Points on a hilly landscape, in no order, each with its height.
A climber steps from a point to whichever of its 2 nearest points has the largest rise for the distance, and stops where none of them is higher. Distance is the straight distance between rows; heights are no part of it.
K_518: [ 15  17   0  26  15  -4   4  18 -12 -10   3   7   5  15  -4  19 -15  -1
 -10   0 -10  -2 -18]  h=429
K_888: [ 12  11  14 -18 -14 -19  12 -32  -7 -19  -6   2  -3 -17  -2   8  -8 -19
 -11  -3 -18  15   9]  h=381
K_642: [  0 -12   2 -22 -13  17   6 -29   1  11   2  -8  21 -19   2   1  -1 -12
   2  -2  -7 -16  34]  h=362
K_18: [ -5  12   6  16   1 -25  -6  -8  22   5   2  13  17  -8 -11  -7  10  -2
  -7   5  16  -5   1]  h=537
K_880: [ 18 -17 -30 -12  -7  -6 -20   6  20  -1  16  24 -16  12   9  11   1  13
  15  -8   1   6 -18]  h=169
K_768: [ 22  15  11   5  -7 -10  -4  11   1 -17  12  10 -12   1   9  15 -23   7
  -7 -11  -6  25 -27]  h=348
K_864: [ 12  22  -6 -12   5  -3   7 -14 -27 -14 -21  -6 -10  -3 -13   4   3 -15
  -6   6 -14   8 -12]  h=287
K_503: [-12  -6   5 -19  -7 -18   6 -19  16 -20   5  -4   8 -15  -4  -4  -7   2
  -9   7  11   8  -1]  h=225
K_638: [ 11  -6  -2  21 -21  15 -26  20  21  40   2  -4   4  19  12  -1  13   5
  17 -13 -19 -33  -1]  h=216
K_747: [ -1   7 -11  16   7  -4  -3   0   4   6   7   7  12  25  -7  -3  -4  26
 -28  -6   4   9  23]  h=44
K_337: [-18 -35 -12   8  -4   0  -2  -4  14   6  -9   5   2 -14  -2   2  11  -2
  25   3   1 -15  -8]  h=73
K_238: [  8 -27   9  -9  -8 -24  16  -9  -4 -22 -16   3  15   0  -5  11  10  -9
  27  13  -5  -4   5]  h=414
K_802: [  8  -3  -7  13   2   9  16  -5   9  -4   7  -1  15   6   6   8 -16 -17
 -13   8 -22 -12  23]  h=451
K_985: [  8  22  -5  13  -2  18  -7  -9   1   1  -8  -2   1   7   3 -30   5 -22
 -21 -15   2 -18  11]  h=165
K_263: [-14  -4  -2   2   2 -12   1  -9   9   2   0   0   2 -32 -11   3 -12 -30
  -1   0  -2 -14 -10]  h=193
K_773: [  5  -5   4  21  -2  -5  11  -1   0  19  -3  -2  21   6  -9  -1  20   7
   1   2  -7 -21  41]  h=464
K_405: [  8   1  25  12   1   1   5 -10 -29 -23  -7 -10  15   6   3   0  -1  25
  -2   3  12   9 -16]  h=66
K_496: [  4 -12  -4   0 -21  -7 -13 -21  25   6  -2   2  10  -4   3 -18   6  -4
   8 -11  10 -20   8]  h=161
K_646: [  9  16  18   7  -2  26  -2 -11   3  14   0 -16  15   1  18 -24  17 -17
  -5 -13   7 -14  26]  h=178
K_709: [ 13  -8 -25   7   0 -12   6  -9  17   2  20  12  -1  -4  -3  20 -21  -5
   0  -1 -19 -19  -5]  h=230
K_662: [  8  -2  -9  20  -5   6   0  10   1  29   0   8   5  -2  -5 -14   7 -23
 -20  -4 -42 -28  22]  h=488
K_573: [ -4  -4 -14 -18   4 -33  16  14  -6 -27 -25  -6 -17  14 -16   6  14  17
   5  24  -3  22 -13]  h=514
K_685: [  3 -35  -2   1 -19  -7   0 -16  -5   7  -8   8   2 -16  17   6  12 -22
  39 -12 -22  -8   4]  h=328
K_847: [  5 -19   1   0 -22   1 -12 -12  26 -15   2   9   1  10  20 -21  -1  -5
   3 -10   6   7  13]  h=147
K_542: [-22  14  14  10   1 -23  25  12 -20 -23  -4 -22 -22   6 -18   3  -4  10
 -28  15 -13  32 -24]  h=387
K_352: [  9   6 -18 -12  11 -24  -1  -5  20   2   0  17  -1  12 -12  11   7   8
  -3   5  14  13  19]  h=271
K_487: [-10 -10  -1  24   1  -6  -3  28   9   1  12  16   4   7  11  13  -1  -1
   5  -7 -18   8  -2]  h=162
K_946: [ -4  14  -3   9   7  30   5   1 -30  15  -1   0   1 -27   1  -4   5 -26
 -14  -3 -31 -18  -1]  h=573
K_595: [  3  14  15  17  -3   9 -22  13 -22  24 -10   5  -8  -6   9   1  38  14
   5 -19   6  -1  17]  h=369
K_544: [-21 -11  12   6   3   1   9   8   9 -16  12   1  -5  -1  17  -3 -12   9
 -12  -3   5  37   2]  h=251
K_838: [ -1  -1 -16 -10  16  21   5  -3  21 -14  -5 -11  10  13   4  -3 -19   1
   2  15  25  -3  -7]  h=270
K_9: [ -1   6  -9  25  17  30   3  30  -6  32  10  -6  10  18  10   3 -13  -9
  -7   2 -16 -17  17]  h=402
K_849: [ 17  12  -1 -18  -3 -18   6  -7  14 -23   1  -4 -14  -4  -9  11 -23 -16
   1  13   2   3 -27]  h=283
K_348: [-29  20  15  16   3   2  -1  -8 -16  19   0  -2  -5 -19  -1 -15   1  -2
 -21 -20   4  18  10]  h=109
K_809: [ -1  19  12  22   6  -4 -13  22 -23  -9 -20  -6   4  11  10   2  20   8
  19   3  23  -6 -15]  h=301
K_92: [-19 -23   0  30 -22  -4 -14  19  -3   3  -4   8  11   0   1  -7  19  22
   4  -7   2  -8  12]  h=195
K_778: [ -9   0 -14 -23   8  11   2 -14   3   3  -6  -1 -10 -11   0   5  -4   0
   1  -7   1  17  17]  h=265
K_634: [ -4 -22   7 -16  -1  -2   0  -5  -1  -5   1   2   4   2   7  19  -6  14
  29  -6  12  20   2]  h=347
K_227: [ -6   9  13 -16   8  -8   4 -19  20  -1  18  -6   5 -18  -3   6 -18  -8
 -13  -3  22   2  13]  h=201
K_981: [ -4 -16  -7  11  -1  -7   7   4  23  13  11  -1  16   0  -6   2  -1  -5
  -3   7  -4 -12  25]  h=434
K_138: [  5 -10  39 -25 -12 -28   6  -1 -11 -22 -23 -14   4   0 -12   8   9  14
  20  19  28  15 -25]  h=279
K_553: [ -4  -4  19  10   9   0  13 -14 -10  13   6  -8  23 -16 -10   4   7  13
   9  -1  23 -10  13]  h=500
K_43: [-13 -14  22  -4  -6 -23   8   4  -7 -22   7   3  -3 -13 -12   4  -5  21
  -8   8 -15  26 -16]  h=317
K_200: [  0 -12  -1 -41   6 -14  10  -4   6 -35   8  -3 -16   0  -9  -3   0  26
   3  24  12  24 -27]  h=393
K_632: [-25   5  -9 -20   7 -17   7   1   9  -9  11   1 -20 -38 -17   6 -15 -20
 -10  10  -4  -2 -23]  h=217
K_516: [-38  17  17  21  10   4  15  10 -22  10   0  -6 -11  -6   9 -16 -14 -18
 -23  -7   0  19  -5]  h=92
K_473: [ -1  25  -9  -6  28   1   9  18  -8 -13  -2  -8  -4  28  -7   7 -12  18
 -10  11  18  17 -14]  h=342
K_356: [-42  10   5 -16   7  -3  23  -8  -7 -10   4 -21 -21  -9  -5 -11 -20  -9
 -30   8   9  19 -10]  h=286
K_979: [ 18  -6  15   6  -7   5 -12 -16   1  -1   6   5  21   2  13   4   2  10
  23 -15  26  -7  -1]  h=142
K_524: [-31  -5   4  12   2  -5  14   3 -26 -22   5  -2 -15 -10 -16   3 -13  10
 -19   4 -11  27 -22]  h=352
K_910: [-18   5   3  17  15  28  12   0 -15   7   8 -14   9  10   8 -26 -23 -17
 -23   0  12  -5   3]  h=136
K_44: [-34  11 -13  -1   6  -6   0  12   3   7   4   7 -21 -19  -8 -15 -13 -35
 -25 -10 -11   6  -8]  h=155
K_332: [  5 -19 -30  -4   8  -6   0   6  14  -7  35  16   3   4   0  10 -21  17
 -16  -4 -16   5  -4]  h=254
K_723: [-25 -12  17  -7   4  -2  14 -16 -24  -3  -9 -11  14 -16  -9   3   2   4
   8  12  18   4  20]  h=458
K_353: [ -7  10  -6  14  11 -13   0   3  -2 -13  -1   6  12  -3 -21 -11  -9  -2
 -14  14  16 -12 -18]  h=504
K_629: [-14 -11 -21   5  -8  31 -11  11  22  24   6  -6  -5  10   7  -9 -15   1
   8  -5  -4 -18  -4]  h=475
K_653: [ 19  24  -8  17   9  -2  -7  11  -9   9  -2  12   4   3   2  12   1 -21
  -5 -11 -22  -5 -13]  h=462
K_28: [ 18  18   1  22   0  21 -20  15 -25  24  -5   5  -2   4  21  11  27   9
  14 -17 -13 -13   6]  h=396
K_244: [ 13   5  -2   7 -24  21 -12   7  23  43   0 -16  11  18   0 -12  29   0
   4  -9 -19 -35  25]  h=203
K_188: [  3 -21 -14   6 -12   9 -15  11  50  23  24  -6  -8   6   7   4  -7   4
  11  -4  -3 -20   4]  h=449
K_807: [ 17  25   3  15  16  34 -13  -5 -18  10  -3 -10  14  -5   2   5  10   6
  20  -5  17 -23  -8]  h=132
K_533: [ 20  -2  32   1  -8  16   3 -13  -1  10  -9  -2  22  -3  15 -10  16  -7
  21  -8  18 -13  20]  h=159
K_907: [-37  13 -10   6  16   1  -1  11 -13  16 -12   2 -11 -20 -13  -6   5 -22
  -6  10  -4  -2  -8]  h=135
K_665: [  8 -15 -21 -23   2  18  -8  -8   5  10  -3   2  -7  -6   7   8  -4  -1
  18  -7  -2  -8  14]  h=280
K_987: [ -6  -7 -11  21   5  17  22   5 -17   2  -3  -1  15   6   3  -7   0 -15
  -4   9 -23  -5  13]  h=493
K_394: [ -2  11  -5  13  -1  24  -1  22   8  31  -8  -8  -5   0  11 -24  27 -31
  12   7 -20 -30  18]  h=80
K_923: [ 12  14 -19 -20  18  -4  -1   6  -3 -16 -22  -2  -8  20 -10  14  -2  10
   7  12  18  10  -9]  h=316
K_457: [  9  -1  37 -30 -10 -27  16 -17  -5 -22 -11 -25 -12 -18 -15  12  -3   5
  12  22   8  16 -13]  h=242
K_964: [ 26  19 -17  -4   6   0 -22 -10  10  21  -5   8  -7 -13   6  16   5 -22
  26  -5   2 -14 -12]  h=158
K_792: [-19   9  11  11   3  -1   3   1  22  13  22  -1   6  -8  -2 -19 -26 -25
 -39 -14   3  -8  15]  h=160
K_389: [  4 -11 -15   0  -2 -23 -10  -3   5   1 -14  24  11  16 -22   5  22  14
  -4  -3  -9  -3  24]  h=255
K_492: [ 15 -13 -20   0  -2 -31 -12   6  27 -12  29  26 -14  -4  -2   0  -4   9
   9  -1  -7   5 -32]  h=187
K_718: [  2  11  15  -1  -1  -5  -3  -9  12  11  18   1  -2 -22   8  -6 -17 -23
 -24 -22  -1  -8  15]  h=177
K_960: [ 16  13  22 -15   7  25  19 -18 -35 -18 -16 -28  -2  -1   9   9  -7   0
  11   6  -8  10 -15]  h=144
K_827: [ -9 -34  -2 -20  -4 -21 -12  -1  40   4  16  11  -2  -9   2 -11  10  12
   7   5  27   9   7]  h=49
K_319: [  8   2  20 -27   8 -26  14  11  20 -31   6 -12 -19  -7  -8   8  -5  21
   6  33  13  28 -24]  h=436
K_879: [ -2  32  15  25   3  -8   2  22 -33 -11 -21 -12 -10  13  -2  13  16   8
   6   6   0   8 -25]  h=269
K_328: [-15  13   9 -11  -5  -4  -3   7 -10 -23 -19   5 -28  19   4 -14   2  11
 -11   1  11  37  -5]  h=420
K_288: [ 20   6 -21  24  -4   7 -22  17   4  30   3   0   6  13  -3   4  22   8
  21 -13 -10 -38   8]  h=227
K_380: [ 11  -8 -24   2  -4  27   3   1 -11  21  -1  -2   8 -19  -8  -7  28  -9
   6  10 -24 -35  18]  h=578
K_235: [  3  -6   0 -17   7 -29   2  -7  30   3  16  14 -16 -19  12  15  -6 -19
  25   5   9   6 -23]  h=224
K_805: [-10 -13  15  -8  -3  -1  23 -26 -10 -15  -4 -11  18 -23  -1   4   4 -15
   2  10  -3  -8  18]  h=410
K_551: [ 26  -4   7 -18 -14 -24  -9 -18   8 -24  -4  14  -3   6   4  -3  -3  -7
  10  -6  -5   4  -6]  h=110
K_130: [  7  23  -1  -5   5   5   2 -17 -23   6 -17  -9  11 -10  -6  -7  10  -7
  -4   2   4 -15   4]  h=260
K_448: [-12  -5  -9  -3  -6 -20 -11   0   4  -8  -1  19  -9 -10 -13   3  13  23
   3  -4   6  14  -9]  h=278
K_898: [  1 -19 -22  15 -15  19   2   1 -13  -2 -10  -4  19   4  -7 -12  12  -6
   4   0 -17 -31  12]  h=535
K_360: [ 28  -1  20 -19  -2 -16  -1   5 -11 -29 -18   0 -10  23   2  24   2  21
  19  -3  10  31 -11]  h=247
K_598: [  6  -1  -6  13  15  20   5  19  11  36  -1  -8  14  -6   4  -2   6 -39
   6  10 -14 -36  15]  h=93
K_846: [-22   2   1   3 -14 -16   2   1   3  -6   4  11  -3 -27   1  -9 -22 -35
 -20 -10 -13   0 -11]  h=174
K_96: [  2 -26   5  17 -11 -23  -3  19 -20 -21   0  15   8  17   3  19   2  20
  16   4  -3   1  -7]  h=120
K_382: [-17   2   4  -3 -12  14   7 -21  -9  -2 -11  -1  12   1   1 -26   8  -4
 -18  -2   5   2  28]  h=482
K_171: [ -3   7  -1  17   3  21 -12  12  -7  35   3   8  -5 -24   3 -19   8 -34
 -20  -5 -32 -24  12]  h=524
K_994: [ -9 -21 -31  -6   7   7   1   8  36  -4  24  11  -1   5   3  -5 -21   3
  -8   6   2   2  -3]  h=272
K_178: [ -4   2 -16 -21   8  12  10 -20  16  17   7  -9   3  -9  -4   1 -20 -15
 -10  -5  -9 -23  31]  h=327
K_913: [ 13  22   7   3   7  -3   3  15 -15 -26   0 -23 -23  28   0  15 -18  22
  -4   9   4  30 -29]  h=379
K_971: [ 13   8  -2  10   6  -8 -13   1 -24  15  -9  14   5  -4  -5  25  12  15
   5 -15 -14   3  18]  h=544
K_521: [  2   2  -2   7  -1 -34   5  12  13 -31   1   7   3   3 -10  -3   2   5
  -2  16   6   4 -26]  h=467
K_722: [  2 -11   6  22 -18  17 -23   4  21  12  13  -3   9  -1   4 -14  -3  23
   4 -20   8 -15  -1]  h=117
K_897: [  3   3   3  11  -9  -2   1  -1  16   5  -4   2   1  -4  21 -13   5 -35
  11  -6  -7  -3   1]  h=133
K_482: [ 15   2   6  11  -4 -21  -7   8  17  -8  -7  10   3  13  20   2  15 -26
  23  -7   6   4 -10]  h=118
K_365: [-15   3 -25   1   8  11 -18  12   4   9 -12   7 -12   9 -10 -15  -1  22
 -15  -3  12  -1   2]  h=228
K_278: [ -8  22  17   2  -1   9  10 -19 -39   1 -22 -13   8 -15  -6 -23  31 -10
 -10   6   2 -11   8]  h=239
K_604: [ -5  -8  -6  -4 -13  -7 -31  -8  -4  15 -11  14  -5 -12  -5   4  17  11
  12 -13  10   1   4]  h=258
K_547: [-21  -2  10 -40  12  -3  11   0   7 -19  23  -9 -22 -29  -1  13 -11  21
  -8  11   7  34 -10]  h=143
K_570: [-23  18   4 -18  11   9  24  -6 -16 -23  -3 -28 -27   1  -4  -1 -22   4
 -11  10   6  30 -23]  h=325
K_700: [ 10   1  -5  -3 -13 -15  -5  14   2 -24  -3  14 -22   4   7  14  -3   5
   1   2 -12  27 -22]  h=315
K_323: [ 26  18   5  -3  -4  -8  -5  12 -11 -15 -21  -5 -16  20  13  19   7   0
  11   3 -10  22  -8]  h=277
K_527: [  6   7  26 -23  16 -28   2   1  11 -14  15   0  -3  -6  -6   5  12  32
  -3  17  34  25 -16]  h=490
K_293: [-15  25  24  16  15  -2  34  -1 -24  -5  10 -22 -12   8  -1  -7 -22 -13
 -32   7   5  24 -13]  h=71
K_867: [-10  -7   5 -15 -20  20 -10  -7  31  38   7 -22   8   2   1  -5  -3  11
   2  -9  -5 -20  31]  h=407
K_508: [ -5 -13  -5  -5 -14   5  -6   0  49  36  11 -12   3  24 -10   4 -10  15
   3   3 -10 -26  22]  h=427
K_112: [  8 -32   9 -43  -6 -24  13  -3   3 -22   1   4  -4   7  -7   5   7  25
   8  17   9  26  -1]  h=354
K_870: [ -4   6  -1   9  16  43  15  -3 -15  22   5 -23  15   4  14 -16  -3 -17
  -3   6  12 -24   9]  h=121
K_962: [  8 -32   2 -24   3 -17  -3   6  32 -15  14  16   5  -2   5  -9   6  22
  26  15  33  -2 -18]  h=36
K_529: [  8  14   8  10  -7  31  -5  -4  11  31  -3 -12   7   2   7 -24  26  -4
 -14  -7 -15 -26  38]  h=192
K_477: [ -2  -1  -8  16  18  33   0  17  -4  20  18 -12   6  22   8   9 -21  11
 -10 -11   4   8   8]  h=375
K_588: [ -1   6  24  -7  -9   0  15 -29 -10 -19  -8  -6  10 -14  11 -11   2 -15
  -9   0   4   9  24]  h=437
K_967: [ 27   0 -20   4   1  31  -5   8  -8  15   8   3   6  11  22  -3 -12 -21
  -8 -11 -27 -14   8]  h=403
K_461: [-24  16   4  -8   6  18   7  -5 -21  -6 -11 -15 -17  11   5 -13  -4  -1
  -5   0  10  30  -2]  h=373
K_144: [ 14  14  -6  -3  -7 -14  -8  -8 -12   7  -3  19  -5  -4  -4  18   4  -4
   0 -13 -23   2   0]  h=502
K_20: [  3  15 -12 -26  17 -11   0  -8   1  -6 -12   7 -12   9  -5   6   2   5
  -5   6   3  24   9]  h=292
K_32: [ 10   4  13  11  -7 -34 -15 -18  10   7  12  20  10 -20 -21   8   4   7
  -1  -6  16 -13   4]  h=568
K_510: [-32  12   1 -15  20   4   4   3   3   0  19  -3 -21 -23   1   5 -28 -12
 -19   4   7  17 -23]  h=248
K_892: [-17   9   7 -21   5 -24   8  10  -7 -23 -12  -2 -29  15 -16   2  12  26
 -16  18   6  41 -10]  h=466
K_250: [-13 -26  -7   4 -13 -15 -11   2  15 -10   0  11  -3 -19   1   0   1  -8
  17   9   9  -3 -32]  h=87
K_577: [ -1 -28  -1 -11 -24  15  -3 -24  11  35  -3  -7   6 -16  -7   3   6   5
  10  -7 -13 -27  27]  h=380
K_505: [-13  16  15  -5   0 -10  17 -20  -3 -25   9  -9  -1 -13 -16  -6 -22  -3
 -25  13   6   6 -10]  h=253
K_814: [ 13  -5  17   6  -9 -13  -5 -16 -28 -17 -11   2   5  -6  -3  15   5  25
   4  -6 -11   8 -14]  h=84
K_498: [ 17   0  12   2  -5 -12  -1 -18  -8  22  -7   8  10  -6  -3   7  25  -4
   8 -11 -11 -11  32]  h=498
K_821: [ -5   0  22  -2  -1 -23   3  11  11 -29  25   3  -3  -4   2   1  -4  21
 -18   6   4  37 -17]  h=285
K_75: [-19  16   3  22  10  12  10  25 -44  -2 -19  -3  -9   4  12   4  13  -5
  -2   1  -3  12 -15]  h=236
K_522: [ 22   5  17 -15  13 -22  -4  -1   8  -7  16  11   6   2  -6  30  -2  33
   6   6  18  16  -2]  h=541
K_819: [ 15  -6 -20  13 -16 -11 -20  11   9   9 -11  18   7  22  -5   2  18  14
  10 -12 -10 -22  12]  h=240
K_61: [-17   0  -2  27   1   7   6  10  14   1  16   2   4   7   2 -25 -19 -13
 -25  -4   2  -1  -2]  h=149
K_115: [  5  -4  16   9   7  16  11   6 -10  -4  -2  -7   7   5  17  16   0  -1
  21   1   4  13   8]  h=395
K_608: [ 23  -8  10   3 -16 -10 -10   0 -25 -20 -16  10   0  14  -3  13  10  15
  24  -5  -3  -5 -15]  h=101
K_398: [ 11 -10 -12   2   1 -34 -12 -16  22   6  26  27 -13 -12  -9  18   2   3
  19  -1   6   3 -20]  h=202
K_345: [ -8   5  -9  15  -1  28 -11  12  20  34  15  -7   5   0  -2 -14 -26  -9
 -17 -11  -6 -28  -1]  h=453
K_219: [  9 -39  11 -13 -10 -21   6 -18  18 -14  35  16   6  -8   5   3 -10  20
   7  -5  10   3  -6]  h=8
K_660: [-21  -5 -14  -4 -15  20  -6  -7   1  19 -11  -5   0  13  -6 -31   9  11
 -20  -5  -5 -14  32]  h=457
K_771: [ 10  -6   0 -13 -14 -27  13  -7 -12 -30 -31 -11  -1   6 -19  12  13   0
  12  24  -9   5 -14]  h=463
K_181: [-20  -4 -13  21   6  23  19  14 -27   0  -7 -11  13  20   2 -27   5  -1
 -21   4 -13  -6  19]  h=461
K_418: [  6   7  -3   5  11  24  -2  17 -14   9  -9  -4   6  14  16   7  12   4
  15 -11  -2   6  20]  h=435
K_77: [  0   7  -4  -1  17  26   6  12  13  20  -1  -7   9   4  11 -16  -7 -43
  -3   2   2 -20   5]  h=106
K_241: [ -4  27  -4   6   6  30   5   7 -49  -9 -18 -17  -9   2   8  -8  17  -7
   3   5 -11   3 -21]  h=208
K_423: [  9  -1 -20 -13  -8 -17 -11 -22  34  24  21  19  -6 -14  -7   5   3 -16
   1 -15  -9 -17   7]  h=188
K_616: [-10  -5 -15  11  12   6 -11  15  -6  -1   2   6   7  15  -9   8  -2  32
  -3   6  15  -5 -13]  h=238
K_591: [ -4   8  28  21   6  -5  -8  15 -14  -1 -11   6   2   9  14   1  22  18
   5 -10  17  10   9]  h=335
K_851: [ 26   3  10   2  10 -18  -8  -2  -7   0  -4  16   7  11  -6  24  15  28
   5  -9   6   6  12]  h=590
K_102: [ 15 -14  -6  -8 -13   0  -7 -10   5 -36  -3   9   7  20  15  -5  -6  10
   0  -2   6  15  -1]  h=130
K_894: [-16 -14  -1  37 -11  -2 -10  26   6  14  -6  11   7  -2   0  -4  19 -11
   9  -6 -18  -5   4]  h=180
K_796: [-16  -5 -13   2  11  16  20   8  -1 -23  11 -19   4  14  11 -13 -28   3
  -7  14  17  13 -17]  h=250
K_240: [ 16  15  -5  -4  11  23   6   3  -2  11   8   3  -1  16  10 -11 -25 -33
 -24  -7 -16   8  15]  h=370
K_914: [ 20   0  -4  19   7  33  -8  22   3  37  10   3   6  15  13 -12 -10 -22
 -11 -10 -19 -29  -4]  h=428
K_305: [  4  18  18  19  -2  -5  10   4 -14 -16   4   0  -3  -7   1   9 -17 -13
 -12  -3 -14  15 -18]  h=388
K_535: [ 15  21 -18  15  10  19   2  18 -24 -10 -10  -2   9  31  -4  -4 -13  -5
  -7   5 -14  -3 -18]  h=397
K_950: [  3  -3 -31 -16  20   5  -6  13  18 -12   4   5  -8  26   2   2 -11   2
  -2   7   6   4  -9]  h=291
K_942: [  3  34   6  -8  11  29  23  -3 -38  -9 -18 -31  -9   2   8  -6  -3 -23
  -2   6 -13   9 -18]  h=179
K_314: [  8  -6  30 -39   0 -10  12 -21  -9 -15   1  -7  -9 -21  -5  27 -12   8
   7   4   8  26   5]  h=206
K_995: [  8 -21  -7  -2 -17 -31 -16 -12  37  14  10  17  -1  -2  -7 -10   5   7
   8 -13  -1 -18  13]  h=173
K_310: [ -9 -20   0  18 -10  10  -6  12 -11  -9 -13   2  10  25   8 -11   8  20
  -2 -13   5   3  19]  h=210
K_409: [  6  -3 -19 -13  -3  -2   0 -14  17  12  14  12 -13 -12  -9  14 -20 -29
 -14 -12 -30 -10   1]  h=207
K_275: [  2 -22  32 -22   0 -21   9  -1  -4 -25  -8   3  -2  11   3   2   7  20
  14  21  30  30   0]  h=318
K_733: [  6  23  -4  -5  14  10  11  -1   2 -14  -3  -5   2  16   9  -8 -22 -31
 -24   1   1  10  -2]  h=343
K_363: [  3  -2   3 -29   6 -20   7 -16  28 -16  17  -4 -18 -23   1  22 -18  -5
  18  15  14   6 -36]  h=249
K_163: [  7   6 -12   1   2  -6 -14 -16  15  33   3   2   8 -16 -13  12   7 -16
  14  -7 -13 -31   9]  h=172
K_299: [-12   9  -7   2  -6   3 -27   7  12  28  -9   5  -7  -6  -7 -10   6   3
   0 -22  13 -13   4]  h=241
K_50: [-27 -15  -3  13  -7  21   3   6  -3  -1   6  -5   3  19  15 -17  -6  20
 -14 -11   5  23  17]  h=226
K_558: [ 20 -13   7 -13  -7  -1  11 -19  -9  -5 -10   3   5 -10  17  10  12 -15
  26   1 -13  -6   5]  h=367
K_822: [ 30 -17   1 -11 -20 -19 -10 -29  14 -13   1  21   7   6 -10  -2  -1  15
  10 -12  13 -12 -13]  h=94
K_707: [ -1  -3 -19   4   0  43 -14  17   2  32  -3 -12  -4  11   2  -3   4  19
  20  -3  10 -31  11]  h=503
K_128: [-16 -46  -7  -3 -17  -4 -15  11  26  10   1  10  -3   0   1  -3  14  20
  26  -3  16   3   5]  h=60
K_976: [  9   7 -16   4   4  28   8  -4 -38   4 -10  -6  -1 -24   3  -7  29 -19
   2  13 -20 -23   4]  h=633
K_536: [-15   0  20 -38   1 -26  26 -16   6 -16  17  -5 -13 -28 -15  25 -15   0
   2  14   0  27   3]  h=175
K_597: [  0 -29 -11 -29   5  -7 -10  -9  13   1   1   7  -7  -7  -1  21  -5   7
  25   4  14   1  -9]  h=313
K_276: [ -9 -20   5  22   3 -16  -3  19  -4  -3  10  16   0  -4   5  26  10  22
  14  -1  -6  15  10]  h=141
K_674: [  2  18   0  11  -3 -17   7  14  -9 -24 -16 -10 -15  10 -22  -3  -4   7
 -13  21  -2  13 -31]  h=426
K_78: [ 11  23 -13  25   6  21 -14  26 -23   4  -8   2  -5  24  10 -12   9  -6
 -17 -13  -7 -12  -1]  h=371
K_105: [  4 -15  11  14  -9  -9 -12   6  11 -14   5  12   5  -3  20   7  -4  -6
  23  -5   9   8 -30]  h=102
K_908: [ 11  13   8  10   5  -4   4  -6 -14 -16  -1   1  23  20  -9   0  -8  22
 -20   0  17   8   9]  h=52
K_972: [ 23  13  -6  -1   8  23 -12  -3  -1  23   2  -2  12  -7  15   7  21 -13
  27  -2   5 -25   2]  h=146
K_650: [  7   4 -12  11  13  48  -4  23 -22  15  -2  -9   7  17  19  -9  14  12
  10  -7   5 -18  11]  h=472
K_686: [ 13  33 -16 -13   9   3   9  -3  -4 -18 -10  -8  -7   0 -11   1 -21 -28
 -15  12  -3  -5 -17]  h=314
K_587: [  5   5  26 -11  -3 -18   3  18 -19 -20 -26 -29 -19  12 -17  11   8  15
  14  29  16  25 -20]  h=243
K_695: [ -1  -9 -21   2   0  24 -14   1 -13  25  -7  -9   6 -17 -14   0  19  13
  21  -2  -1 -35   6]  h=536
K_36: [ -5 -11   1   4 -15   7  -7  -2  30  21 -11  -4   1  -3  13 -18   5 -23
  15  -7  -9 -18  21]  h=148
K_692: [-23   8  -9   3  -1  32   0  -2 -21  32  -7 -13  -7  15  -2 -25   5  14
 -25 -17 -10  -3  32]  h=438
K_538: [-33  16  -3  -4  14   7   5  -2 -11  26  -7  -1  -4 -13 -15 -13  -1  -9
 -23  -1   8   0  11]  h=122
K_775: [  4 -32  15 -23 -11 -29   4 -20  26 -21  23  12   7 -11   5  -9  -2  10
  16  13  26  -1 -22]  h=22
K_255: [ -7 -11 -23   8   4  -7  -1   8  -8 -17  -5  14   0   3 -15  17   0  20
  -9   7 -14   4 -13]  h=257
K_371: [ 11  -2  11  10 -14   4 -21 -11   6  -6   7   5  13  -7   4 -11 -12  20
  -3 -17  20  -1 -10]  h=129
K_329: [-15   2 -13 -25   7   1  11 -22  -9  -8   9  -2   2 -10  -8   0 -26 -23
 -24   0 -16  -2  20]  h=294

Where does a climber stop that starts at each point below?
K_492: K_914
K_962: K_423
K_314: K_851
K_360: K_851
K_487: K_32

Call two points neighbours if one is among the 2 nearest of the other. Go from one point of each pair to the other, from neighbour to neighbour, staying as high as possible. Name the lowest point that can't be avoided.
K_987 / K_32: K_778
K_976 / K_382: K_692
K_976 / K_851: K_981

For each start below, name every point that the climber comes to, in order.
K_405: K_814 > K_608 > K_96 > K_276 > K_487 > K_894 > K_92 > K_310 > K_50 > K_544 > K_821 > K_43 > K_524 > K_542 > K_674 > K_521 > K_353 > K_18 > K_32
K_536: K_314 > K_457 > K_138 > K_275 > K_112 > K_200 > K_319 > K_527 > K_522 > K_851
K_775: K_962 > K_827 > K_128 > K_337 > K_250 > K_105 > K_482 > K_897 > K_36 > K_496 > K_995 > K_423
K_598: K_77 > K_870 > K_910 > K_61 > K_792 > K_718 > K_227 > K_503 > K_505 > K_356 > K_570 > K_461 > K_328 > K_892 > K_573
K_44: K_846 > K_263 > K_632 > K_510 > K_356 > K_570 > K_461 > K_328 > K_892 > K_573
